The views of a scene show one set of named points, each view turned or mirrored, shifted and resized as a whole, with a little noise and some points left out.

Scene 1
View 1
K_100: [ 26  10   7  -9 -13  -1 -32 -11]
K_694: [ 19   9 -12 -18  -3   0 -10  12]
K_446: [ 22 -30  14   1   2  -2 -22   5]
K_85: [ 26 -19  17  -9  -7   3 -21  -8]
K_683: [ 20 -22   8  -4  12 -25 -35  13]
K_474: [ 21   2   5  -7   6 -37 -63 -10]
K_406: [ 32  10  -2 -25 -19  22 -17 -20]
K_620: [ 26   4  -2 -27  -1 -11 -42 -18]
K_713: [ 33 -34 -10 -58  25 -29 -56 -32]
K_266: [  9 -14 -15  -4  23 -36 -15  46]
K_772: [ 20 -17  14  10  -8   9   2  26]
K_415: [ 25  -1   1 -14  -8   5 -19  -2]
View 2
K_406: [-14  12  -4   2 -11   0  -9   8]
K_772: [-23  12  15 -10 -14  12 -28 -19]
K_713: [-27  42  -9   0   5 -23  14  10]
K_415: [-14  10  -1   2 -15   2 -11   9]
K_266: [-14  24  20  -6  17   8  -8 -34]
K_446: [-29  24  12  -6 -14   6 -12 -10]
K_620: [-12  17  -1   4  -2  -4   0   9]
K_100: [-14  10   4   4 -10   6  -7   5]
K_683: [-25  29  15  -3  -1   5   0 -13]
K_694: [ -7   8   1  -3   4   2 -19 -12]
K_85: [-32  21   9  -9 -23   4 -22  -7]
View 3
K_85: [  0 -15   9   2   5  -4   0   4]
K_266: [ 13  -6  17  23  -1 -29  -1  24]
K_683: [  8 -12   8  14  -8 -12  -2  13]
K_694: [  8  -3  21   5  13 -14  11  12]
K_474: [ 16  -5   4  13 -20   0  12   9]
K_772: [  5 -25  15   1  15 -20  -5  16]
K_620: [ 8  0 11  5 -4  2 16  3]
K_406: [ 4 -6 13 -2  6  2 14  2]
K_713: [-10  14   9  22 -18   9   3  -4]
K_100: [  9 -11  11   1   4   0  14   5]
K_415: [ 5 -9 14  1  9 -6 10  7]
K_446: [  2 -20   9   7   2  -9  -4   9]
View 4
K_415: [14  5  2  2  7  9 -3 -5]
K_772: [ 28   0  16  12  -2  11  -3 -16]
K_266: [24 -1  1 40 -3 10 -9  5]
K_406: [ 5  8 -1 -3  9  6 -6 -3]
K_100: [ 7 10  5  3 12  7 -6  0]
K_85: [ 11   4   8   2   2   4 -13 -10]
K_620: [  1  10  -6   4  10   3 -12   5]
K_474: [ -4  15   2  19  15   2 -25  12]
K_446: [15  4  6 14  3  6 -9 -2]
K_694: [20  7 -3 11  6  9  7  1]
K_683: [ 12   3   6  22   0   3 -22  -1]
View 5
K_713: [ -2  28  34 -20  -8  -7   2  -8]
K_100: [ 5 -2  4 -3  6 13 14 19]
K_415: [-4 -6 -1 -5  4  5 12 20]
K_266: [ -3  15 -27 -12  14  -7 -23  19]
K_772: [ -5 -25 -14  -6  16  -3  -5  28]
K_406: [ 2 -2  8 -4 -1  9 20 15]
K_474: [20 24 12 -6 14 12 -3  9]
K_694: [ -7   3 -16  -7   0   3  12  24]
K_85: [  1 -16   9  -7  11   1   6  16]
K_683: [  7   4   2 -10  16  -3 -15  12]

Which points are out of place in each view (at most two, in the order of its rows)? Write none if all are in place.
view 1 -> K_406
view 2 -> K_415, K_85
view 3 -> none
view 4 -> K_446
view 5 -> none
